Each row is a point on a landscape with many valleys, with its height.
From any point a ball rolls to the lowest of the 2 points nearest to it. It stops when none of these is lower. Distance is the straight distance between rows; heights are no part of it.
z_952: [ 21  16 -15  -2   4  28  11 -16   3  -5  -9   0 -16 -28   4  -6   9   2
  10   1]  h=179
z_341: [-13  -1 -29   0  23   2   5 -15   5  -4  -1  -1   4   6  -8   5 -21   0
   9  -5]  h=223
z_691: [-10  -5   8 -17 -11 -30  -7 -17  15  17   0  15 -14  11  26  -3  -5  -9
  19 -23]  h=332
z_796: [ 30   6   4   9  -3  21   9  -8  -7  32 -11  -1  -5   1  -9  22  11 -14
  -7   8]  h=185
z_500: [-10   3  17   6   1 -26  -4 -12   4 -14   3  19  25  -7  14  -1  -2  17
   9  -2]  h=372
z_848: [-33   0   5   2  -7 -20  -4  -9 -13  11   9  22 -17   2  12   5 -16   3
  20  -6]  h=467
z_416: [-15 -12 -16   4 -12   0  13  43  -7  10   5 -10  -7  10 -17   4  11  -2
  -4  10]  h=411
z_141: [  5 -12  -6  -5   9   1   1  -7  12  -8   6 -10  24 -21  -6 -19   8  -6
 -13  -1]  h=198
z_33: [ 23  18  10   0  -9  16   2 -10   8   8   6  -3   1   3  -4  17  16 -10
   0  14]  h=215
z_549: [ -5  -5  -5   4  -6  -5  17  22 -23  -3  -6  -1 -21  20   3   1  13  19
  26   0]  h=231
z_936: [  4  -5   4  -3   0 -14  -6  -3 -10 -11  19  -1  18  -1   6  -4  -1  -3
  -3  -5]  h=280
z_250: [  5  -2   3 -13 -14 -16  -8  -1   1   6   9  -1 -14  20  18  -9   1 -20
   8 -23]  h=272
z_405: [-31 -19   6  -5   3 -11 -20   3 -10  14  12  10 -12  -4   9  -8 -18   4
  12 -14]  h=404
z_717: [ 12 -10   1   1   0  26   7  -8   0  12  -6 -19  13   0 -25  -4  -3 -22
 -40  -4]  h=71
z_360: [ -9  10  -2 -12   6  -8 -17   7  11  -5   4   7  12   5  12  -8 -21   5
  11   1]  h=305
z_884: [-17  -2  12   8  20  16 -12 -25  16 -13  -6   0  21   7   2 -15  12  15
   1  10]  h=304
z_448: [ 12  -9   2   0  -4  37   5 -13   9   8 -20 -20  -6  -6 -11   3  -2  -5
 -38   3]  h=108
z_527: [ 22   7  22  14  -2  18 -19  -9  -3  22  15  10  -2  19   6  20 -16 -20
 -14   0]  h=173
z_40: [ 25   9   6  -6  -1   9 -16 -10 -10  18   0 -20 -22  16   7  20 -21  -7
   7  -3]  h=61
z_394: [-22   4  -8  17  16 -11   3 -17  20 -31  -6  32  14  -2 -11   4  -3  14
  -2   5]  h=358
z_495: [-13 -14 -12 -19  29 -15  -7  -2  17  12  -9 -23  16  -8  -2  -3 -19   1
   4   3]  h=126
z_793: [ -4  14  10  10   1   2  -4   1 -10 -22  -6  13   5  13   1   6  -1  35
  21   0]  h=281
z_303: [-24   5   4   1  12 -22   8 -14  -7  -1  10  24  22  -8   0   2 -11  -4
   2   3]  h=343
z_813: [ 10   3   3  -1   3  36   4 -12   9  11 -19 -19  -6 -21  -7  -9  13  -5
 -13   9]  h=137
z_795: [ -7   3  -9  15 -13  11  -4  22  23  -8  27   3   0   1 -13   6   4   7
 -20  18]  h=519
z_214: [  3 -10  -6   3  -8 -18  19   5 -36   6  -3   0 -17   9  13   1  13   0
  18 -14]  h=199
z_711: [  2  11   0   2  -5  23  -2   7  11 -13   6   6  16  18  -8 -11  12  -8
  -2   4]  h=338
z_327: [ 23  -2 -10  -5  -9  -4   6   6  -7  -1   9 -22  -9 -11  -8  13   4  -9
 -15  -2]  h=75
z_738: [  2 -11   6  -9  -3  -5 -14   9 -14   9   5 -16 -15  -9   6   8 -23   8
  -6  -7]  h=739
z_993: [ 17 -15   1   3 -10 -12   1  12  -5  38 -11 -22 -24  -2  -2  25  -6 -12
 -14  -2]  h=129
z_945: [ 14   7 -10  -6  14   9   3 -14   1   4  -6 -15  -3 -19  -4   6  -3  13
  10   2]  h=142
z_153: [-16 -18  18 -10 -11  -9 -11  34  -6  23  -2  -1  -9   0   2 -11   8  -8
   6   2]  h=387
z_136: [ 23   1  -3   9  -5   7   3   9 -19  33  -4  -8 -13  10  -4  37   0  -8
 -14   4]  h=156
z_776: [ 14  -9   9   8   1  -7   4 -24 -14 -17  21  11  21 -15   6 -12  10 -11
 -19 -10]  h=248
z_919: [ -7  -2   3   4  -1  17 -11  20  -2 -13  12  -6  11  -8 -12  -3  -5   9
   4   7]  h=532
z_547: [-13  17   6 -13  -1 -10 -12  10   9  12 -23  17 -11  17  20 -10 -18   9
  26  -7]  h=400
z_476: [ 12  20 -27  -8   7  10  23 -20  17 -16  -7  -4 -12  -7   4  -3   6   7
  13   1]  h=188
z_281: [ -1  18  20  16  -3   8 -12   6   7 -15 -11   1   4  17 -11   9  12  32
   5  13]  h=318
z_453: [  0  -4 -12  -3 -18   0   7  32  -9  19   2  -7 -21   5 -10   2   6 -24
  -2   3]  h=369
z_203: [-12   4 -14   4  -3 -10  21   2 -23   1   1  24 -12 -22  -5   4 -16 -20
  -3  -6]  h=709
z_644: [  5  13 -20  -8  -6 -25  21 -11  -4  -8   3  12   5  21  17  -7  -3 -17
   7 -20]  h=73
z_86: [ -4   9  -2   8   8   9  16 -11   8 -15 -25  21  33   2  -4 -21  19  11
   2   0]  h=528
z_637: [ 12  21 -22 -13   3 -11  14 -16   1  -8   4   4  -7  17  14   2 -13  -7
  22  -8]  h=113
z_144: [ -4  10 -18   7 -12   3  -3  24  30 -27   9  -5  -4   4 -16  -5   2  -1
  -3  17]  h=458
z_791: [ -1  -4 -14   3  12  15   0 -15   2 -13   7 -10   8  16  -9   3  -5  10
   9  -4]  h=160
z_289: [ -1   5   6   6   4   8   9 -25  -9 -19  12  13  12   0  12 -19  26  -2
  -6  -4]  h=270
z_632: [  4   5   9  -4  -4  18 -11  21   0   1  10   3  -4 -31  -7  -1   6  11
   0  13]  h=580
z_501: [ 13  11   8 -11 -17 -15 -14   5  -1  -2  11  -2 -18  28  21   9  -7 -22
  10  -2]  h=214
z_92: [  0  -9  -7   5   3  -2  19   3 -45  -2   8  18  -4   2   8  -3  -1  -7
   1 -19]  h=161
z_863: [-10 -10  -1   8  -7 -18   5  21 -13 -17 -14   6   9  30   3 -12   7   5
   2 -14]  h=488
z_271: [ -2   3  20   7  -2  17 -12   2 -18  30  11   3   9  24  -7  22  -7  -5
 -11   7]  h=246
z_114: [-17  -8  12  -5 -13 -17   0  41   6   3 -11  -1   7  12  -4 -13  11 -12
  -7   1]  h=420
z_685: [-15 -11   4   1   4 -19   2  -1 -22   4  16  16  11 -10  10 -11 -11  -8
  -4  -6]  h=314
z_894: [ 13  -8  -4  10 -10  14  -5   2   1 -22  13 -12 -17 -24  -4   2  -5  16
 -24  -1]  h=644
z_710: [ -3 -13 -15  16   7  12   9   0 -16 -16  10  -5  -4 -20  -8  -3   1  20
 -10  -5]  h=673
z_688: [  0  -4  10   9  -2  -7  -8  10  27 -24 -10 -13  10  -5 -15   8  22  25
  -6  19]  h=377
z_260: [ -2  -6  -9   2  -3   9   4  23  -8  -3  11  -9   7   1 -19  -7   0  -5
 -14   6]  h=470
z_759: [ -8 -11 -15  -6  15  -7  -4  15  19 -26   4 -10  18 -20  -4  -7   8  10
  -4   3]  h=264
z_340: [  0  12 -14   3   6  -7  14   7 -13  -8  -7  10  -1  13   1   2   3  28
  22   1]  h=257
z_39: [  2  -9   0   3   6  31   8   8   1   6 -15 -18  10  -6 -20  -3  12   4
  -1  11]  h=201
z_325: [ 14   5  24   1  -3   7   9 -11  -3   1  -1  -5   4 -24   0  -4  27   4
  -1  13]  h=183
z_213: [  5 -22   4 -13   3 -16 -13   5 -13  17 -13  -6 -11 -22  20  -6 -25 -10
 -15 -15]  h=730
z_54: [  6   2   6   9   9 -14 -20   9  15 -29 -23  -4   6  16 -12   7   8  33
  -3   9]  h=368
z_109: [ 14  24 -24  -7   0 -15  26 -15  11 -20   3  14   2  -5   7  -2   5   4
  11  -1]  h=152
z_328: [-14   4  -4   4  14   8  20 -16  11  -8 -17  13  12  -9  -3  -2  21  13
  12   8]  h=543
z_533: [-17 -10  -7   4  27  -4  -7 -23  25 -22  -4  17  23   1  -3 -10   4   4
  -6   5]  h=334
z_847: [-16 -18  24 -12   0 -10 -14  12 -16  22   2   6  -2 -10  15 -12  -7  -3
   8  -3]  h=354
z_555: [  5  13   8  11  -4  24   0 -10   1 -17  14   6  -2   1   7 -23  23 -17
  -4   3]  h=296
z_231: [  3   8   8  19 -12  20  -9   6   6  -6  28   3 -13  -3  -9  10   5   6
 -11  15]  h=571
z_942: [ 20   3  -6  17 -21  17   0   2   0  -7  17  -4 -30 -12  -6  19   6  10
 -23  10]  h=615
z_643: [-11   0   2   6   4  -6   6   8  -9 -15  -9  17  29  10  -3 -13   9   9
   5  -7]  h=508
z_731: [ 20  -7   6  -4  -4  -3  -4 -14  11  -9  23  -5  22 -20   7 -18   7 -22
 -25   1]  h=225
z_650: [  8   9  14 -11   0  -2 -19   2  -5   6   5 -10  -7  13  11  10  -9  -5
  15   2]  h=136
z_888: [  3   7  -4   9  16  20   3 -28   1  -7  -3  -7  -5  -1   5   0   1  23
  14   0]  h=101
z_954: [ -2 -23  -2  -9  26  -9  -6  -6  19   1  -2 -23  27  -6 -15  -4  -1   3
 -12   6]  h=162
z_680: [  3  14 -21   5  -5  26  11  17  25 -13   9   1  -1  14 -20 -11  10 -10
  -8  16]  h=393
z_142: [  0  -1  16  -6   4  22  -7   5 -13  21  -7 -13  12  21 -11  13  -1   4
   5   6]  h=308
z_814: [ 13 -14  15 -11 -11 -21 -12   4  -6  24   1  -4 -28  -3  19   1  -1 -21
   5 -14]  h=309
z_589: [-25  -6  -1  -6  -5 -22  12   1 -12  18  -3  20 -13 -25   0  -1 -11 -29
   1  -9]  h=720
z_376: [ -8  -3 -13  -1   6  -8  13  -5 -22 -10  11  12  10  25   5  -7  -4  -3
  10 -15]  h=118
z_812: [ 11  -8   4 -13 -25 -10  -2  22   6  23   0  -7 -33  -6   6   7  12 -23
  11  -4]  h=333
z_563: [-23  14  -6 -15   0  -8  10   0   2  24 -20  20 -10  17  12  -4 -11  -8
  29 -11]  h=441
z_792: [ 23  -5  -7  -6 -12  -4  -1   6   2  18  -5 -32 -17 -14 -10  27 -11  -2
 -23   1]  h=112
z_706: [ 18 -10  19   2   6  22   2 -15  -5  12 -12  -8   4 -28   1  -3   9   1
 -13   6]  h=159
z_220: [-27  12  12 -10 -14 -36  -2 -19   9  16  -2  25 -13   1  10  10 -12 -13
  22  -8]  h=399
z_669: [  2  -4   2  -2   7  -5 -21   6  36 -21   4 -19  12 -17  -4   0   7  16
  -6  13]  h=329
z_191: [ -4  -5   5 -11  13  12   7  14 -14  12 -21  -8  18   2  -9  -2   7   7
  14   7]  h=266
z_156: [ -5  10  18   7  -1  12   0 -25  21  -5  -4 -13  10  13   3 -11  21   2
  -8  12]  h=274
z_595: [ -5   2 -12  -9  20   4 -13 -10   7   3   8   3   8 -13   3  -6 -24  -1
   2  -4]  h=269
z_695: [-13  -4  -4  10  -9 -24  -3  31   4 -12 -18  -6   2  28 -12 -14   8   3
 -10  -1]  h=457
z_154: [-22  14  -9  -9  10 -22 -10  -3  16   4 -17   8   0   8   8   4 -25   9
  22   1]  h=351
z_338: [ -8  -4 -19  11   4   1  13  -3 -18 -11  12  19  -8 -29  -7   1 -20   6
 -12  -4]  h=695
z_608: [ 15  16  13   0  -6   7   2 -15  21  -3 -11 -14  10  22   0  11  13  11
   2  11]  h=247
z_52: [ 33   5  17   4  -5   6 -20 -15 -17   9   3  -3 -12  20  16  17 -29 -21
   0 -13]  h=116
z_560: [-17 -25  -4  -9  -5 -22   2  -3  -6  25 -10   5 -21 -30  11  -3 -15  -9
  -5 -19]  h=727

Where does a ball stop that starts at each point below?
z_884 => z_327
z_632 => z_40
z_563 => z_888
z_86 => z_847
z_547 => z_888
z_848 => z_40
